Points on a hilly landscape, in no order, each with its height.
A climber steps from a point to the highest of its 2 nearest points, and stops where none of them is higher. Distance is the straight distance between rows; heights are no part of it.
z870: [ 95  81 120  98 110 149 135 115 134 102 138 141 120 184 116 122 117  80
 122 105 130 154 131 162 113 126 107 160 176  73 109]  height 282
z248: [132  92 170 131 188 155 106 124 148  89  92  89  99 132  98 146  86 135
 149 125 130 165 115 121 119 110 156  77 163 111 172]  height 59
z596: [144 188 120  73 120 145 143  99  90  96  95 170 119  97 151 161 137 103
 165 110 103 108  86 146 146 155 145 123 144 203 111]  height 268
z301: [116  98 134 103 126 126 206  89 157  90 125 150 146 126 113 131  73  78
 167  97 122 161 100 161 112 104 103 117 189 209 141]  height 300
z997: [120 160 156 119 146 206 138  99 102  75  92 175 113  68  96 172 108 107
 166 122 115 113  75 135 140  89 196  77 173 165 152]  height 301
z127: [143 177 138 145 159 110 138 151 142 157 124  24  90 112 171  87 131 165
  79 158 129 126 106 101 112 164 122  81 100  91 147]  height 391
z373: [158 178  93 142 126  82 142 132  93 159 127  98 122  91 162 142 139 153
 138 129 121 111 101  98 130 139 121 110  66 199 151]  height 508
z769: [137 151  62 117  92 136 182 143  97  62 133 165 129 170 132 124 157 135
 102  97 174 115 132 101  94 139 110 180  72 114 163]  height 484
z2: [ 98 162 129 169 129 175 108 121 103 116 149 126 140  56  99 164 117 162
 201 124 149 174 163 173 150  78 132  99 135 163 134]  height 263
z561: [179  87 164 131  96  74 109 111 124 175 150 147 137 141 175 117 107 123
 113 105  75 131 104 104 131 179 113 139  80 132 129]  height 405
z917: [210 172 137 145 146 106 112 134  96 146 106 103 145 101 147 120 119 150
 143 146  93 128  85  63 135 154 124  98  80 160 160]  height 476
z569: [113 130 152 101 162 110 130 130 141 101  90 116 116 108 123 135 187 143
 147 107 170 102 155 170 131 149 172 105 188 170 112]  height 230
z964: [137  83 123 150  88 113 148 161 146 126 165 137 166 134 119  86 108 110
 119 118 118 173 135 134 125 151  85 144 125 130 103]  height 117
z860: [130 166 135 123 100 162 119 123 130 145 135 107 133 149 153 136 112 125
 127 140 165 141 189 129 144  94 132 147 124 116 132]  height 450
z428: [118 148 136 116 156 189  99 139 151 135 136  87 101 197 133 123 131 136
  96 154 165 154 159  94 104 110 138 107 141  33 146]  height 377
z838: [ 82 135 100 164 123 153 121 122 105  81 137 140 145 117 107 154 131 146
 209 125 182 179 131 166 136  75  97 107 155 164 153]  height 275
z852: [178 105 162 138 148  98 161 149 154 109  90  92 165 131  91  88  82 144
 136 140 146  94 145 146 141 115 136 120 156 142 155]  height 211
z920: [127 165 107 148 165 164 118 139 124  66 132 160 129 210 147 115 171 114
 107 147 157 125 120  96 149 144 145  82 150 101 153]  height 635
z797: [159  96 137 127 144 106 190 127 120  88  83 163 163 125  97 129  81 112
 174 123 138 151 115 169 140 132 129 108 179 213 133]  height 325
z254: [132 113 144  91 123  91 125 129 142 165 118 123 100 140 165 117 197 105
  93  94 123 114 127 164 111 205 156 130 146  95  80]  height 287
z182: [150 165 148 150 101 168 136 153 120  84 179 121 120 117 134 134 109 183
  78 120  90 120 141 158 155 167 150 135  45 132 146]  height 417
z680: [ 87 133 137 138 111 158 111 168  96 108 132 116  77  82 113 165 129 159
  84 123 123  93 154 111 166 108 183 129  88 108 131]  height 559
z199: [181 157 111 121 138 139 140 143 120 139  80 148 138 190 120 160 112 149
 123 201 152  96 179 141 144 145 131 131 119 179 114]  height 349
z813: [ 96 181  58 105 127 107 140  90 125 178 147 107 151  89 127 129  70 162
 167 149 112 126 149 174  84  88  76 165  83 152  95]  height 289
z468: [ 75 145  74 115 149 104 140 157 107 119  81  86  73  88 117 147 151 150
 125 142 167 101 162  84 104 111 138 132  98 121 112]  height 404
z747: [106 172  75 116 130 131 141 123 122 140 118 151 160  38  89  96  96 106
 125 155  80 109 121 117 114 123  99 181  93  94  86]  height 264
z176: [114  94 122 101 170  70  95  91 112 156 115 111 109 124 123 153 118 118
 171 115  68 104  56 129 116 113  90 122 153 107 155]  height 390
z770: [189  80 143 165  81 123 116 116 116 158 164 147 160 168 133 146 124 101
 103  98  77 133 103 155 128 156 101 166  91 148 160]  height 369
z566: [ 93 148 105 147 143 229  96 101  99  87  87 137  91 145 109 162 104  94
 115 147 168 129 133 117 109  79 189 112 133 101 170]  height 458
z836: [141 135 132 106 109  60 149 129 116 154 129 122 115 100 158 142 179 141
 135  86 132  87  86  92 128 125 119 127  99 177 158]  height 550
z848: [ 97 157  70 108 134  91 132  94 129 186 120 114 149  57 111 109 102 110
 133 151  86 122 143 183 101 137  88 189 106 113  64]  height 276
z481: [143 113 181  80 133  88 128 132 160 118 112 112 122  82 130 122 162 170
 152  95 128 123 118 172 123 190 148 105 159 177  98]  height 248
z916: [152 107 143 121 176  83  59  94 136 168 120 108 148 128 134 123 128 142
 170 126  86 143  91 162 121 158  94 116 142 105 136]  height 439
z276: [140  93 168 134 160 146  68 131 109 123  92  94 126  77  93 134  96 119
 148 107 106 151 121  95 119 112 170 129 146  77 143]  height 44
z483: [165  90 169 173  93 164 174 124 133 105 172 117 139  91  91 154  71 156
 129 116  46 133  85 174 121 100 118 165  56 165 155]  height 290
z438: [ 91 109 122 132 129 136 120 154 122 118 144 147  99  81  92 165  97 167
 118 145  98 126 163 114 143 122 130 127  89 131 110]  height 507
z594: [ 90 133 114 103 120 153 100  65 138 168 149 165 125 126 146 151 135  71
 141 118 106 162 133 131 113 116 102 160 143 117 109]  height 679
z999: [123  87 159 138 148 176 136 168 178 101  96  71  96 134  87 136 129 111
 136 139 154 178 123 134 121 109 157  72 190 137 129]  height 71
z179: [114  91 150 136 100  94 159 107 168 175 178 122 107 136 174 120 130  95
 111  94 139 150 151  88 118 126 124 103 125 161 133]  height 712
z458: [167 174 180  86 130 195 111 118 159 100 134 154 144 164 119 164 133 216
 135 138 159 140 150 170 119 115 138 147  96 118 169]  height 398
z793: [ 54 159  65 114 135 165 109 111 110 136  89 103  82 122 141 129 200  49
 111 135 177 110  93 119  96  94 160 144 169  90 110]  height 499
z548: [135 129 167 101 154 128 141 139 172 100 153 149 105 145 145 120 169 165
  80  94 140 126 158  94 112 186 169  80 114 118 136]  height 288
z371: [144 115 123 111 105 107 111 145 116 113 110 131 149 149 115 139 185 152
 154 114 150 106 102 176 131 127  96 174 149 127 140]  height 337
z574: [120 191 123 152 121 145 151 156 130 171 155  81 120  43 128 129 116 170
 151 165 102 136 131 114 142  91 117  93  86 170 103]  height 236
z822: [127 164 115 100 139  71 143 143 134 103 186 134 133 214 185  80 161 196
 105 136 135  77 120 160 154 165 110 111 120  81 121]  height 394
z942: [123 169 112 115  62 181 145 136 131 158 147 121 106 170 154 134 157  86
  97 148 126  98  68  80 126  72  95 147 110  74 160]  height 596
z64: [197 116 225 185 142 117 129 103 158 144 157 104 162 128 158 104 112 139
 120 115 121 121 136 124 158 131 166  69 142 174 172]  height 465
z485: [129 123 137 137 148 143  99 132 116 177 134  84  62 215 180 152 154 129
  82 158 166 159 173  84 119 144 152  95 122  72 125]  height 348
z94: [128 169  69 118 123  91 116  92  97 168  87 143 156 106 162 110 167  66
 162 116 154 164 117 100 117 139 105 180 123 133 110]  height 249
z228: [139 177 104 154 151 111 113 119 108 166 110 125 125 111 148 121 129 127
  74 153 147  92 200  82 126 148 154 137  75 120 127]  height 714
z854: [122  62 195 119 117  98 149 165 148 105 137 151 152  85 101 100 105 138
 140 114 111 141 136 161 176 155 144 105 197 174  84]  height 396
z17: [173 154 197  82 140 166  89 130 151 110 137 118 115 141 135 156 152 217
 126 121 123 126 115 121 125 143 139 122  98 106 172]  height 351
z470: [141 148 108 152 124 135 127 147 137 110 141 113 135 168 142 121 139 118
 150 153 122 134  64 126 154 120  86  84 146 157 148]  height 522
z691: [103 110  86 127 130  83 150 155 120 125 102  59  65 122 138 132 107 146
 131 133 172 157 182 107  92 141 121 139  86 118 109]  height 428
z215: [123 109 164 132 119 146 128 149 126 133  95  40  87 113 137 132 106 106
 121 119 148 153 149 151 134 119 177 112 166 122 119]  height 83
z460: [149 195 156  96 158 184 155 103 122  84 102 150 112 102 132 154 116 135
 146 151  94 105  78 147 153 133 164  65 161 202 137]  height 281
z995: [138 127  99 147 107 192 164 115 125 131  86 158 137 146  89 173 118  71
 132 149 173 132 144  95 103  60 122 144 137 171 163]  height 535
z145: [118 160  85  83 134 123 128  77 154 196 122 162 132 159 163 136 119  79
 148 168 130 159 140  87  95 123  81 141 124 149  87]  height 628
z51: [143 200 100  73 106 150 180 138 150 104 145 140 106 130 152 127 164 145
  88 112 125 110 108 108  93 168 124 135  76 145 126]  height 534
z517: [153  90 156 154 120 131 140 141 122 133 102  73 155  53  77 111 108  84
 150 105  83 122  93 162 129 111 134 144 169 127 125]  height 152
z337: [101 113 162 160 150 186  95 119 109  89 117 168 152  73  71 169 127 148
 164 109 160 168 177 168 154  92 173 126 156 142 146]  height 244
z359: [172 132  83 139 121 147 164 106  88 146  62 115 131 106  99 168  84  70
 155 122 140 131 146  81  81  87 119 156 121 173 161]  height 582
z103: [120  98  74 160 125  37 114  85  86 189 115 141 166 118 155 103 155  76
 154 100 152 152 129 136 101 145  80 181 124 135 115]  height 237
z886: [115 148 139 189 129 161 146 119 127 137 184  89 138  54  98 129  71 141
 138 137  84 127 144 123 132  67 122 113  88 133 147]  height 247
z576: [135 139 143 121 102 181 123 150 131 142 157 100  99 187 147 116 147 104
  61 134 110  99  70  96 136 100 143 122 129  22 167]  height 543
z299: [146 120  82 106 130 125 109 121  79 131  66 123 115 130  80 180  72 143
 167 154 116 106 124 135  99 100  90 174 104 105 144]  height 706
z921: [146 173  65 121 151 150 119 116 116 121 111 167 151 176 110 152  62 161
 136 199 124 128 177 163 130 142 102 139  90 165 101]  height 334
z307: [122  68 162 141 104 121 170 167 149 106 136 159 147 116  90 117 146 101
 117 111 119 122  98 137 169 126 128 107 185 181 122]  height 442
z539: [ 85  89 103 119 119 102 125 145 117  89 146 184 118 152 133 123 168  92
 131 116 105 144  49 101 148 151  91 119 157 125 116]  height 327
z673: [115  72 156 145 140  69 126  74 168 189 138 155 176  69 143  58  98  90
 143  96 137 157 168 115 106 157 120 130 161 119  85]  height 318
z222: [126  85 135 134 134  67 125 100 101 170 115 144 156  52 124 109  92  94
 164  95 104 172 144 116 117 150 121 145 148 149  87]  height 341
z929: [129 109 131  80 155  58 144 124 173 121 126 143 136 161 140  90 137 181
 129 122 157  90 151 120  93 162 112 118 131 124 112]  height 340
z610: [122 150 139 121 120 192  89 121 149 171 157 103 103 132 139 137 180 123
  85 109 130 168 142 117  87 136 147 154  85  35 138]  height 651
z234: [126 122 147 136 183 149 120 116 124  79  76 159 149 104  87 151 140 115
 168 115 167 151 156 176 144 127 179 106 197 175 134]  height 221
z267: [163 152 120 185 165 111 119 113 133 169 159 127 181 160 126 140  98 191
 153 160 123 112 134 136 137  86 113  67 111 202 181]  height 364
z65: [ 97 178  85 129 117 127 166 157 155  82 162 146 155 171 126 113 149 189
 148 163 160  97 103 173 150  94  87 105 131 185 131]  height 317
z641: [116 122 140 137 112 160 129 140 130 120 128 170 160  51  63 152 183 127
 131 110 110  94 100 159 135 112 131 139 148 156 136]  height 343
z26: [ 98  56 140 134  66 106 152 153 112 110 166 122 132  99 116 117 110 109
 140  84 108 176  98 170 139 129  80 155 145 141 115]  height 107
z847: [ 88 145 101 130 146 161  83 107 125 142 119 142 116 127 127 141 143  61
 119 147  98 113 106 141 147 115 130 120 172 103 108]  height 612
z562: [134  91 138 129 167  77  79 107 109 170  58  96 114 149 154 124 164  98
 135 124 182 113 185 120 114 151 178 124 178 111 107]  height 295
z118: [137  95 101 145 130 105 133 187 139 102 116 137 149 165  86 115 182 172
 126 151 150 114 126 135 115 147  89 141 125 127 119]  height 308
z409: [126 110 112 150 152 102  81 122 107 175 120 162  92 194 166 158 182 116
  91 162 148 133 182  75 133 167 154 128 101  98  96]  height 331
z927: [135 190 171 107 139 220  75  98 155 150 153  99 109 110 143 146 160 143
 112 139 100 159 112 142 101 139 135 129 112  84 125]  height 574
z535: [ 72 131  99  85 145 139  91 114 111 139  74 110  96  76 132 103 151  62
 132 107 161 149  98  77 111  93 190 150 179  77 100]  height 459
z520: [130 198  83  70 106 124 136 108  92 132  83 147 130  66 160 125 145  84
 164 110 124 144 102 118 122 155 122 172 115 157  86]  height 258
z325: [114 155  78 141 158 119 130 115 146 157 138 128 124 172 140 108 112 118
  79 177 137  89 170  83 118 118 105 128 104 100 133]  height 646
z667: [135  97 115 126 159  96 138 171 127  55  90 151 156 169  88 124 153 212
 144 146 192 111 168 126 118 121 122 157 128 121 136]  height 283
z137: [128 171 102  69 107 128 181 141 156  99 185 187 134 167 159  85 129 148
  87 114 109 120 138 125 118 186 119 125  94 109  88]  height 501
z807: [162  63 205 125 124 137 166 131 137 104 110 113 153  64  83 108  49 115
 159 101  99 163 147  97 122 109 159 147 154 144 114]  height 118
z293: [113  96 108 139 114  96 139 153 103 140 108 107 142  60  83 111 115  93
 147 116  79  93  56 125 135  93 100 154 155  94 128]  height 168
z192: [193 113 139 133 133  88 103 128 110 154 116 161 175 111 126 120 111 149
 141 129  95 120 118  80 134 161 120 131  94 151 140]  height 441
z45: [141 140 105 111  97 127 175 109 166 155 199 181 162 154 140  90 146 102
  52 103  89 110 136 127  88 174 108 161  81 100 113]  height 514
z734: [139 140 163 158  90  94 155  94 152 201 170  80 142  95 195  98 140  89
 134  98 139 146 141 125 131 106 128 124 130 176 123]  height 629
z170: [ 75 124  85 111 125 131 162 144  97  54  78 137  89 119 110 147 165 137
 120 110 200  94 155  94  94 102 158 162 127 127 133]  height 380
z81: [139 123 131 136 119 117 131 152 158 117 138 124 156  89 119  74 103 120
 129 125 116 169 132  60 124 133 110 137 100 104 117]  height 126
z871: [ 77  98 118 100 166  94 120 102 115 117 140 156 110 109  93 162  91 157
 177 130  90  88  98 146 141  84  98 117 161 121 137]  height 352
z142: [129 119 126  94 125 133 128  87 170 147 151 142 141 121 122 131 119 139
 130 106 105 143 135 133  77 136  95 152  96 143 130]  height 594
z278: [167 123 164 171 126 122 118 145 134 145 124  91 172  63 111  84  85 142
 128 127 121 138 183  76 132 117 147 138  98 108 126]  height 138
z304: [101 106  99 137 109 135 129 121 118  77 142 143 127 153 134 114 159  67
 139  78 125 167  72 161 125 155  97 136 165 109 138]  height 307
z583: [136 140 106 166 138 137 129 144 143  97 172 141 132 202 152 105 154 111
 116 128 135 165 114 127 145 163 108  83 134 126 140]  height 570
z185: [138 151  95 137 170 136 130 132 144 101 132 160 140 191 117 105 142 131
  77 162 141  93 173 129 118 171 131 115 122  91 119]  height 757
z982: [130 104 117 135  86 111 178 118 181 178 220 174 154 186 166  90 126 122
  70 113 113 134 155 137  92 173 106 110  95 137  93]  height 554
z654: [129 104 115 129 153 150  82 185 119  86  70  99 117 145  86 126 130 131
 155 164 132 142  83  97 131 124 125 111 159  74 123]  height 424
z345: [138  79 173 155 112  81 118 135 121 148 151 152 162  70 138  94 102 116
 145 105  97 166 147 134 168 182 142 108 148 160  77]  height 363
z339: [119  80 171 119  91 139 147 137 137 131 124  97  99  86 132 126 109  76
 111  81 118 167 155 126 125 142 170 143 150 135  90]  height 94
z292: [146 100 168 133  92  99 150 127 185 177 210 180 171 186 171  92 121 166
 103 125 138 126 159  92 134 133 120  94 115 157 114]  height 610
z904: [128 134 120 116 149 119  83 103 110 163  89 126 108 146 167 120 158  77
 107 125 158 154 182 109 113 174 174 141 141  84  90]  height 313
z572: [152  80 159 104 151  86 173 155 151  85  82 141 154 176  88 126 103 184
 152 143 188  98 162 152 135  91 131 148 160 145 150]  height 250
z348: [105  77 117 147 128  77 135 142 112 128 102  82 118 100  99 119 153  97
 113  87 122  75  87 146 123 107 126 154 152 100 153]  height 188
z683: [153 100 161 131 135 111  70 120 135 169 103 100 144 109 139 121 181 108
 152  87 147 190 117  85  94 149 130 147 124  85 149]  height 21
z721: [173  86 146 162 142  78 143 133 139 135  96  87 147 141 120  86  90  97
 120 121 145  92 141  81 131 108 129 112 155 118 173]  height 181
z618: [124 122 129  97 154 207 114 127 119 109  62 135  79 164 111 174 133  98
  98 150 174 120 131  86 110 102 219 106 163 145 146]  height 415
z609: [119  66 103 150 146  36 128 112 105 166  83 100 150  98 115  99 149  75
 147  94 146 115 122 111 104 119 107 169 161 108 137]  height 217
z39: [160 147 181 118  99 227 119  93 134  92 120 134 136 133 109 177  94 162
 165 127 132 169 119 170 100  86 128 168  92 111 172]  height 462
z171: [151  59 161 162 111  64 114 128 125 177 130  90 138 115 139 101  75 119
 128 114 125 131 162  91 132 118 123 144 103  97 142]  height 156
z479: [120 103 101 147 160  94  93 103  72 127  95 121 113 138 125 186 116 131
 169 127 138 145 179 194 141 149 135 132 144 167 117]  height 455
z499: [192  89 156 160  92 160 166 106 126 123 136 120 133 165 112 169  72 101
 112 115  82 134  93 177 115 108 113 171  83 149 185]  height 326
z369: [123 116 127 162 100 148 151 177 148 115 159 147 152 117  90 134 146 124
 149 151 108 129  70 126 160 100  91  87 150 181 133]  height 485
z985: [127 157  89  81 127 144 141 142 132 107 104 139  82 150 135 154 146 146
 129 146 146 150 128  87 100 162 112 121  95 139 111]  height 568
z314: [107 140 120 134 128  97 143 147 161 169 173  68  76 143 181 104 141 155
  86 141 130 161 114 107 120 157 107  93  80  92 119]  height 425
z138: [186 129 209 164 100 131 152 122 177 162 189 137 169 156 176  78 117 133
  98 131 111 111 146 108 157 139 152  89 124 169 127]  height 541
z676: [131 110 104 150 154  96 102 134  89 106 111 142 114 186 128 156  87 154
 120 168 126 109 191 202 165 177 137 137 118 135  98]  height 413
z738: [ 96 115 137  67 161 143  83  86 142 138  94 117 112 138 130 117 138  84
 108 102 145  97 123 107  96  95 178 157 189  65 135]  height 399
z603: [154  77 175 107  84 137 181 134 165 141 117 139 151 105 107 117  99 101
 127 106 140 153 166  92 102 114 127 161 143 165 104]  height 104
z504: [127 164 145 154  94 141 122 149 134 177 169  84 118 149 184  94 113 122
 100 149 157 173 185  92 162 108 134 132 100  75 114]  height 487
z62: [141 136 169 105 134 150 120 135 142  69 140 158 101 141 134 154 167 178
 114  95 132 122 104 105 139 153 160  98  99 134 177]  height 315
z139: [142 169 125 120 111 146 137 158 142 153 111 141 159  62  98 110 178 116
 104 148 115  82 121 124 143 134 138 152 133 150  90]  height 332
z577: [ 88  92 127 114 136  77 113 141 147 135 171 154 131 106 138 112 143 142
 143 116  87 151  75 128 144 155  89 106 136 142 101]  height 347
z742: [130 122 150 169 103 145 155 110 137 137 195 101 145  79 119 117  70 125
 116 120  48 124 119 174 134 112 109 153  85 145 121]  height 266
z166: [142 157 138 175 142  82 106 138 140 189 165 127 137 124 178  81 125 151
  79 178 106 109 137  87 188 163 134  80  88 113 113]  height 572
z529: [111 166 148 151 128 155 106 127  97 164 129 109 110  61 130 138 107 130
  70 133 115  85 183  87 163 101 192 140  94 111 125]  height 632
z975: [148 145 176  95 127 116 121 136 152 125 124 106 111  89 164  91 172 126
 109  87 120 149 120 141 123 204 175 109 140 113  88]  height 270
z582: [ 98 129 165 105  92 175  95 146  98  87 132 136  84  91 114 168 105 180
 117 121  97  89  94 129 150 102 159 145  83  75 153]  height 500
z459: [ 92 122 104 136 159 139 142 140 140  46 112 162 132 136  85 140 147 168
 173 145 166 140  99 143 120 105 107  94 148 160 158]  height 293
z91: [ 78 209  72 114 117 133 140 101 127 205 157 130 146  72 125 140 102 139
 180 183 115 114 126 150 130  43  72 138 122 143  88]  height 298
z347: [ 99 141  98 133 127  72 147 157 128  79 204 153 134 179 161 101 176 211
 101 106 139 102 125 153 141 163 116 117  82 128 126]  height 392
z455: [115 111 147 121 115 159 138 171 147  96 136 162 128 162 106 130 223 132
  97 119 152 106 135 166 154 141 159 119 182 137 106]  height 401
z441: [116 106 149 157 164 108  67 116 122 166 135 102 138  62 106 130 140 138
 148 104 107 143 126 100 125 110 136 139 110  76 163]  height 32
z168: [161 148 147 186 157  93 127  96 141 165 170 132 173 134 162 103 132 146
 134 121 130 111 138  98 147 119 138  55 122 212 176]  height 400
z28: [132  96 150 143  98  60 144 137 117 152 164 150 137 120 164 131 138 158
 134  91 145 125 145  88 152 128 132 111 104 204 142]  height 618
z639: [148 181 140 159 113 107 114 152 134 201 142  78 130  93 180  76 132 150
 108 177 135 175 140  89 164 147 138 124  73  91 101]  height 523
z592: [107 129  96 109  83 160 158 135  81  56  95 171  99 133 112 166 122 122
 110 104 148  95 114 123 110 117 140 184  88 115 160]  height 538
z524: [139 101 165  77 146  89 142 130 168 140 126 117  99 164 153 109 192 163
  97  99 158  88 154 132  93 186 161 102 147  98 113]  height 310
z80: [139 108 147 118 136 105 160 141 145  67 128 151 150 124 121 101  72 148
 149 115 122 157 141 164 148 167 133 105 150 177 111]  height 356
z274: [ 74 174  65 123 150 124 118 117 120 148 138 150 137 117 108 142 111 149
 162 190 126  87 140 134 143  66  78 132 137 138 104]  height 306
z500: [126 147 113 106 122 148 130 147 113 127 129 102  86 237 159 137 170 119
  83 156 131  71  86 142 140 124 124 122 158  58 141]  height 483
z711: [ 98 117 109 148 116  91 120 151 116 139 158  83  85 153 178 120 101 146
 134 139 160 189 169  91 135 130 111 117  83  95 120]  height 454
z476: [104 147  85 174 147 130 136 147 152 123 167 149 174 172 103 131 118 183
 161 181 143 126 119 139 142  72  87  69 125 199 150]  height 336
z801: [ 88 131 126 114 101 145 108 147 123 115 139 154 126  93 106 152 207 140
 127 103 133 116 114 180 136 144 122 156 139 133 104]  height 368
z365: [151 108 117 174 126  91 131  83  93 172 132 119 155 109 122 156 102 106
 155 105 110 128 161 205 132 131 121 133 133 192 137]  height 505
z23: [122 143  93  89 128 153 129 122 152 144 139 165  92 197 153 148 139  97
 120 162 114 146 107  89 112 148  91 112 126 131 103]  height 597
z19: [158 132 152 128  99 114 145 187 161 156 132 132 147 115 120  91 172 137
  94 144 127  99 140 128 147 171 140 126 129 137  86]  height 350
z624: [155 146 175 122 116 211  95 106 126 129 124 112 129  93 111 163 110 132
 165 136  92 157 107 137 116 106 128 147 116 121 128]  height 516
z954: [147 127 136 128 144 136 120 136 110 108 112 185 127 216 127 158  81 136
 108 192 125  92 170 165 199 136 140 129 148 143 109]  height 376
z136: [117 153 143 136  89 148 104 127 100  93 176 143 127  98 146 136 108 163
 123 101  89 117 109 135 158 127 124 160  63 101 153]  height 456
z489: [ 78 164  71 127 155 142 115  91 124 145 119 113 101 176 151 118 186  57
  87 137 139  90 104 155 118 118 131 149 167  65 120]  height 546
z315: [134  83 148 118 116 183 130 161 143  94  96 158 111 171  86 165 196 104
 111 120 157 141 102 141 117 129 165 127 177 136 137]  height 438
z811: [ 87 139  98 118  77 130 132 155  95 115 117 114  90 170 146 125 136 103
 119 150 147  85  63  85 148  60 104 155 133  61 144]  height 645
z148: [150 154 139 148  96 105 141  65 119 180 157  90 147 110 189 117 114  81
 135  94 114 129 150 195 136 138 130 143 128 183 117]  height 567
z416: [103 148 124  89 148 117 149 157 128  86 144 114  87 222 159 114 166 160
  88 156 138  73 125 162 152 153 143 104 164  67  96]  height 437
z580: [139 109  98 137 113 130 126 110  57 123  83 163 146  99  92 173  96 107
 161 109 133 124 142 110 119  84 111 183 116 138 160]  height 656
z400: [127 153 109 171 156  98 105 159 135 150 156 127 122 172 162  80 165 130
  66 173 136 111 151 115 158 181 133  97 107  63 103]  height 638
z760: [144 128 102 105 120 158 121 131  85  76  74 141  95 164 112 180  90 141
 132 142 121 109  99 120 122 122 123 154  95 105 163]  height 609
z379: [ 96  75 149  84 117 148 155  88 154  96 140 162 113 159 124 147  87  86
 155  99 122 179 110 128 111 111  99 127 183 150 130]  height 278
z358: [134 108 107 143 115 179 140 137 129  78  98 170 147 180  88 147 138  91
 137 128 171 151 129 130 112 100 116 150 151 125 159]  height 490
z722: [167 147 124 100 120 159 101 178  99 105  65  84 105 154 144 108 126  91
 137 154 139 161  74  84 142 151 151 107 168  98 114]  height 393
z312: [ 92 181 108 151 120 224  82  98  98 154 107  83  90 128 137 167 154  83
 104 144 155 115 110 143 106  83 158 125 139  99 166]  height 506
z241: [129  76 142  97 136  54 123 118 150 131 148 155 151 150 135  94 101 161
 137 121  89 105 101 159 121 175  90 130 145 135 103]  height 379
z89: [182 118 159 145 152 129 159 113 109 115  97  90 159  68  81 119  47 118
 195 115  86 142 111 135 121  89 136 129 167 145 132]  height 135
z839: [ 91 136 137 120 155 146 145  96  94  99 128 181 116  63  77 178  91 136
 180 114  93 100 101 172 152  82 151  95 184 155 132]  height 323
z989: [101 128 131 117 154 164  95 128 132 106 112 106 110 176 126 137 107 131
 137 150 177 146 176 128 135  94 136 123 167  79 131]  height 411
z508: [133 108 132 119 165 131  89 105 155 114 134 118 157 115  90 129 120 146
 150 119  92 144 109 189  95 147  99 134 132 110 143]  height 504
z319: [ 90 173 123 132 128 180  85  85 114 145 147  85  86 134 173 146 173  93
 106  90 151 153 118 139 109 111 151 132 127  79 166]  height 562
z644: [180 164 151 141 102 126 152 161 133 118 136 113 146  94 132 109 121 172
  97 132 106  91 146 152 151 164 150 135  76 166 118]  height 381
z693: [104 142  74 117 175 104 107 107 133 141 129 168 150 153 112 123  92 134
 145 184 102 106 146 150 133 138  82 124 136 141  84]  height 319
z943: [120 126  83 147  95  96 159 151  94  49 169 170 146 171 139 120 130 173
 118  93 151 125 123 143 139 148 100 161  75 146 162]  height 436
z433: [ 96 103 120 127 139 117  96 180 129 119 121 101 103 127 102 125  90 166
 134 170 115 138 132 111 155 114 103 127 122  67 103]  height 464

Call two points neighbours if one is among the 2 nearest of the other. Go from one point of each pair to the other, from neighbour to neighbour, staying as high as possible. Name the lowest point that can't be avoided.
z811 / z241 -> z548
z811 / z299 -> z347
z185 / z610 -> z170
z594 / z292 -> z137
z610 / z179 -> z747
z228 / z185 -> z325
z610 / z299 -> z618

Where does a climber stop that starts at each point below?
z379 -> z185
z562 -> z185
z103 -> z594
z222 -> z185
z673 -> z185
z886 -> z179
z441 -> z594
z964 -> z801
z848 -> z179
z683 -> z594
